The views of a scene show one set of named points, each view turned or mirrored, shifted and resized as a whole, with a little noise and some points left out.
In the rows, zero is written as 128.

Scene 1
View 1
<207>: [156 115 118 158 132 107 165 146 191 117 129 159 109  80 117 156 123 148
 140 109]
<195>: [160 131  90 142  94 108 190 147 192 123 153 145 103  86 137 147 147 103
 185 121]
<153>: [133 170 133 129  30 151 211 132 200 132 168 122  82  91 137 122 151 102
 252  95]
<18>: [146 135 107 137  86  79 169 101 195 126 136 138 101 115 142 186 158  88
 194 149]
<218>: [107 147 173 140  20 121 150 103 224 118 148 140  90  97 153 153 124 138
 249 116]
<159>: [167 134 104 150 185  63 187  87 167 130  91 144 108 119  89 220 153 110
  95 136]
<41>: [140 166 127 134  53 144 215 134 196 133 164 126  83  89 129 126 148 108
 230  93]
<118>: [158 150 121 146 138 116 207 125 177 133 121 138  95  94  93 163 140 131
 139  95]
<126>: [177  90  65 161 168  42 141 127 180 112 114 169 127  98 134 206 144 105
 105 168]
<27>: [162 143  85 137  87 110 201 139 186 128 158 137  98  93 136 147 160  83
 195 121]
<26>: [163 111  96 156 124  99 165 153 192 116 140 163 111  77 133 153 130 129
 149 124]
<183>: [152 102  95 153  85  82 138 142 208 107 149 164 115  86 164 161 132 115
 186 152]
<111>: [142 108 125 155 101  89 138 132 204 113 131 162 109  85 145 167 121 141
 166 133]
<93>: [184 133  61 146 127 110 217 163 174 129 154 143 104  84 120 142 159  90
 155 113]
<140>: [152 128 113 149 118  92 169 120 191 123 127 150 105  98 124 176 139 121
 156 128]
View 2
<207>: [101 138 154 137 132 134  82 135 129 130 128 110 134 161 152 196 132 154
 138 120]
<126>: [142 176 129 146 136 129  69 188 129 135 110  84 135 139 136 172 114 151
 121 184]
<118>: [132 130 149 132 140 112  81 110 137 146 112 113 117 173 132 193 131 151
 152 130]
<183>: [100 145 148 151 111 125 102 172 143 107 152 110 122 139 160 153 125 174
 144 143]
<218>: [ 88 113 161 141  87 112 141 133 162 106 165 115  92 140 138 170 138 205
 175  84]
<18>: [136 138 140 145 113  98 108 153 153 120 136 108  97 146 130 152 124 182
 161 147]
<159>: [170 162 128 135 141 110  73 144 134 162  87  79 119 155 102 195 120 151
 133 165]
<195>: [115 128 149 144 127 110  89 136 142 117 139 128 112 165 158 156 126 162
 160 142]
<27>: [125 123 148 144 127  96  91 131 147 114 141 136 102 170 156 145 125 162
 168 149]
<153>: [102  92 162 140 111  91 119 102 160 107 163 150  86 170 157 150 137 184
 191 103]
<140>: [126 142 143 139 124 117  91 145 140 131 125 103 115 152 134 178 126 166
 146 140]
<93>: [122 131 147 141 145 111  67 125 133 126 127 134 123 180 166 160 126 141
 154 154]
<26>: [108 145 147 143 132 130  79 150 132 124 131 112 131 159 159 174 127 153
 139 141]
View 3
<93>: [ 87 131 165 124  95 190 132 201 156 135 128 110  99  96  89  63 140 100
 118 142]
<18>: [ 90 102 164 114 127 176 134 156 224 141 117 132 100 112 130 138 125 122
  73 132]
<111>: [ 90 109 150  93 124 127 118 155 183 112  91 120  82  99 125 118 115 119
  97 185]
<218>: [100  89 165 128 117 104 145 125 239  83  98 164  43 104  90 158 184 153
  53 172]
<126>: [ 80 125 140  69 142 185 100 179 165 164  99  85 136 103 171 103  43  88
 116 161]
<140>: [ 93 129 156 106 138 159 127 175 191 128 107 106 102 103 129 108 125 119
  89 164]
<26>: [ 84 120 151  99 109 151 119 176 158 122 105 111  94  95 112  89 114 106
 115 175]
<41>: [100 110 180 153  92 157 156 170 209 103 132 149  62 101  58 105 207 137
  73 138]
<183>: [ 75  81 155  97  96 142 118 142 188 126 100 142  82  99 119 127  99 105
 104 165]
<207>: [ 94 137 148  98 127 136 117 185 159 114  97  96  91  95 116  85 131 113
 105 189]
<118>: [109 160 158 120 145 171 135 204 177 123 118  83 106 103 109  72 163 125
  90 164]
<159>: [109 172 146  92 191 192 121 205 201 156 110  57 145 114 168 101 109 124
  77 153]
<153>: [101  96 184 162  86 153 164 159 220  99 132 166  49 101  51 116 217 140
  68 132]
View 4
<41>: [137 149 193 123 109  77 161 137 141 187 134 107 129 131  74  73 103 122
 113 172]
<27>: [144 144 171 125 100 102 144 152 127 166 159 119 122 111 111  73 127 128
 105 169]
<207>: [146 134 150 135 139  95 115 111 102 158 169 124 142  99 108 114 134  83
 118 180]
<140>: [162 132 163 121 131  99 119 138  98 153 178 123 127  98 102 101 131  96
 115 172]
<26>: [143 139 151 137 126 108 111 121 111 155 168 124 141  97 124 106 140  93
 120 176]
<195>: [144 144 166 129 114 102 127 135 124 164 162 119 135 106 111  92 128 107
 118 172]
<183>: [155 147 181 124 110 128  93 146 131 150 167 115 138 100 124 101 126  95
 144 163]
<111>: [159 139 174 124 133 110  95 131 113 153 172 118 141 101 107 112 126  81
 139 169]
<93>: [129 140 139 143 109  97 145 124 115 164 162 130 132 103 130  84 146 121
  92 178]
<18>: [177 135 185 107 115 109 121 169 111 153 181 117 116  99  98  83 123 113
 118 164]
<126>: [173 123 131 125 132 131  87 146  80 123 212 137 128  65 150 110 164  93
 112 169]
<159>: [184 107 130 116 153  93 125 142  50 135 218 140 111  74 108 103 158  97
  83 176]
<118>: [148 126 145 129 140  74 147 116  88 165 174 128 127 103  90  97 136 100
  90 183]
View 5
<126>: [157  66 118 136 119 167 136 132 153 121 124 104 121 152 142 146  97 111
  99 171]
<140>: [139 132 132 108 121 135 117 128 158 146 119  78 129 134 113 121  87 116
 110 116]
<118>: [156 154 163  92 123 110 131 135 152 139 129  70 121 119 117 105  94 106
 127  98]
<27>: [144 138 106 117 156 113  86 111 157 133 132  54 117 119  86 113  76 123
  97  87]
<218>: [ 82 204 115  87 119 139  81 108 186 210  91  65 146 125  63 114  64 127
 109  63]
<207>: [143 142 140 104 124 129 129 127 154 155 127 113 110 120 117 125  98  99
 127 117]
<26>: [142 128 121 117 139 133 116 119 151 148 130 112 106 119 111 131  97 103
 116 120]
<195>: [140 140 111 114 149 118  93 112 156 142 133  75 113 116  90 118  86 116
 107  95]
<159>: [177  87 169 106  98 141 152 153 150 107 121  50 143 157 155 118  95 118
 109 149]
<93>: [167 127 120 119 160 103 107 117 143 118 148  81  97 107 104 113  94 104
 112 102]
<111>: [114 150 122 109 119 153 117 118 165 178 111 122 119 126 103 135  90 107
 118 117]
<183>: [114 130  90 124 138 155  92 106 167 167 116 106 120 129  91 141  82 116
  97 117]
<18>: [127 127 107 114 125 143  93 119 172 147 110  45 143 145  95 120  71 131
  89 107]
<41>: [127 190 120  96 152  96  79 109 164 160 127  45 117 105  68  96  74 121
 112  51]
<153>: [115 203 109  94 156  93  67 103 168 169 123  38 124 103  55  95  69 124
 107  40]
View 6
<153>: [119 167 142  94 134  96 149 122 101  91 120 119 102 105 169 133 116 138
 130 143]
<159>: [113 128 105 168 110 152 139 136 136 129 142 145 163 171 132 139 116 122
 140 130]
<27>: [119 165 125 114 128 110 149 139 115  99 116 130 122 134 142 139 117 132
 140 135]
<118>: [110 155 122 142 117 144 132 121 125 115 125 124 144 142 152 130 109 133
 124 145]
<195>: [118 167 126 118 130 123 149 136 119 100 113 127 127 130 138 136 123 131
 135 134]
<41>: [116 166 139 102 131 107 144 118 106  96 123 118 108 109 170 133 115 138
 127 144]
<26>: [114 170 121 131 133 151 150 137 131 106 111 124 142 131 124 133 132 127
 129 130]
<140>: [117 150 120 136 126 141 149 132 126 111 130 132 139 134 137 135 129 125
 134 128]
<126>: [118 149 102 153 126 159 158 155 142 117 120 144 159 162  98 143 138 116
 146 116]
<111>: [117 156 125 130 137 154 161 130 128 110 129 126 137 114 128 133 147 122
 129 121]
<18>: [122 140 122 124 130 117 161 138 117 106 140 141 126 131 139 142 133 122
 146 120]
<93>: [113 178 120 126 124 128 136 140 125 102  98 123 136 147 133 137 110 135
 131 143]
<218>: [122 148 145 101 144 125 169 109 107 101 151 122 107  79 166 130 146 124
 128 124]

In a view up to two points have been moved. Name them for each view, in the order of its rows, or write none.
view 1 -> <93>
view 2 -> <207>
view 3 -> <159>
view 4 -> <195>
view 5 -> <118>, <111>
view 6 -> <153>
